The views of a scene show one set of named points, each view turned or mirrored, shifted and resized as a whole, with a little noise and some points left out.

Scene 1
View 1
q_94: [  1  19  -3  -9  10 -12   2   7  -5   0 -10  12  -5  18   8]
q_834: [  2  -1  -7   4 -15 -11   0   3   7  -6 -22 -15  -6  18  25]
q_615: [ -5   2   5 -13  -3  -2   4  -9   6  11  -7   6 -12   4   4]
q_474: [  5   1   1   1  -5  -3   1  -2  -2   6 -14  -6 -11   4  12]
q_918: [  5  10   1  -4   6  -5   0   2  -7   5 -12   5  -9   7   6]
q_883: [  9   8  -1   2   2  -5   0   3  -9   2 -14  -3 -10   8  11]
q_7: [ 10  13   0   1  11  -4  -1   5 -16   4 -13   4 -10   6   6]
q_426: [ -2   8   3 -10   3  -6   2  -3   0   7  -8   8  -8   9   5]
q_644: [  1   3   0  -4  -5  -6   2  -2   2   5 -13  -2 -10   9  11]
q_979: [  3   1   7  -8   1   1   3  -8  -4  14  -8   4 -14  -1   1]
q_972: [ -6   0   1 -10 -10  -6   4  -6  12   5 -11   1 -10  11  12]
q_769: [  7   7  -1   1   1  -6   0   2  -7   3 -14  -2  -9   9  12]
q_249: [  4   4  -2   1  -6  -8   0   2  -1   1 -17  -7  -9  12  17]
View 2
q_94: [ -9 -11  -2  -6  13   1 -35 -20 -31  23   8 -23 -16 -10 -23]
q_972: [-10 -33   7  -8  -8  -5   2   6 -13  27 -25 -19  -6   8 -48]
q_7: [-11 -17 -17 -14  10  -6 -11 -12 -32   8  22 -22 -10  -8   3]
q_834: [ -5 -53   1 -22 -16   1   3 -15  -1  56 -26 -23 -24  18  -5]
q_474: [ -9 -35  -7 -17  -8  -9  12   3 -17  18  -4 -17  -8   6 -11]
q_979: [-15 -19 -10 -10   0 -15  11  16 -29  -8   7 -13   6  -2 -29]
q_644: [ -9 -32  -3 -14  -6  -5   3  -2 -16  26 -10 -18  -9   5 -22]
q_426: [-14 -17  -2  -8   6  -6 -11   0 -28  11   0 -18  -6  -6 -38]
q_249: [ -6 -37  -5 -18  -8  -2   3  -7 -12  35  -8 -20 -16   8  -7]
q_918: [-12 -24  -5 -12   1  -5  -7  -4 -24  16   2 -21  -7  -3 -19]
q_615: [-13 -19   1  -7  -2  -9   3  14 -24   3  -9 -16   4  -2 -48]
View 3
q_979: [-9 16 14 18 20  5  4 -1  4 -2  6 -7 14 -3 28]
q_7: [  2  11  -5  13  29   8  -4   4   4 -10  11   1  24 -22  -4]
q_94: [ -5  -9  -4  10  28  -3  -3  14  -2 -14  12   9   9 -29  -6]
q_918: [ -5   5   1  13  26   3  -1   8   1  -8  10   3  14 -17   5]
q_834: [ -1   5  19   7  24 -31  19  34 -45 -14  16  22  20  -8  -9]
q_972: [-15  -2  25  15  17 -21  14  20 -19  -4   8   7  -4  -3  23]
q_644: [ -6   7  15  13  22 -12   9  16 -18  -6   9   7  13 -10  10]
q_769: [ -1   9   6  12  27  -4   4  13 -13 -12  11   6  22 -16  -3]
q_249: [ -3   9  11  10  24 -16  10  23 -26 -12  11  12  20 -10  -2]
q_426: [-11  -2   9  16  23  -3   1   9   2  -4   7   3   1 -14  18]
q_883: [  0  13   4  10  27  -4   4  13 -11 -11  11   4  25 -15  -2]
q_474: [ -5  16  14  13  22  -8  10  15 -19  -7   9   4  24  -5   8]
q_615: [-14   4  19  18  19  -6   8   8  -1   0   6  -2  -1  -3  33]
View 4
q_7: [ 11   5  -5  -4   7  11  -6  -8  -3  -8  24 -11  18 -11   5]
q_834: [  0  28  11   4  31 -21 -14  -6   2  -1  -2 -23  -3   0  14]
q_883: [  6  10  -2  -3  16   3  -7  -7   1  -7  15 -16  13  -8   7]
q_918: [ 7  5 -6 -2 10 11 -5 -6  2 -3 17 -7  7 -6  3]
q_615: [ -2   5 -14  -5  18  17   4  -6  14   8   3  -1  -7   0  -3]
q_474: [  0  10  -5  -8  22   0  -3  -7   8  -2   5 -20   7  -2   4]
q_769: [  6  11  -1  -3  15   2  -7  -6   0  -5  13 -14  10  -6   7]
q_972: [-1 10 -7 -2 21  7 -1 -6 11  8  1 -4 -9  1  1]
q_249: [  1  16   2  -1  22  -7  -8  -6   2  -3   6 -17   3  -3   9]
q_94: [ 13  12   0  11   2  13 -12  -8  -8  -2  23   5  -3  -7   7]
q_426: [ 5  6 -8  0 11 15 -2 -7  5  3 12  0 -2 -4  2]
q_979: [ -1  -1 -17 -13  17  18   6  -6  13   1   7  -9   7  -3  -4]

In a view up to two points have been moved. Name them for each view, in the order of its rows, or write -.
view 1 | -
view 2 | q_918
view 3 | q_94
view 4 | q_972
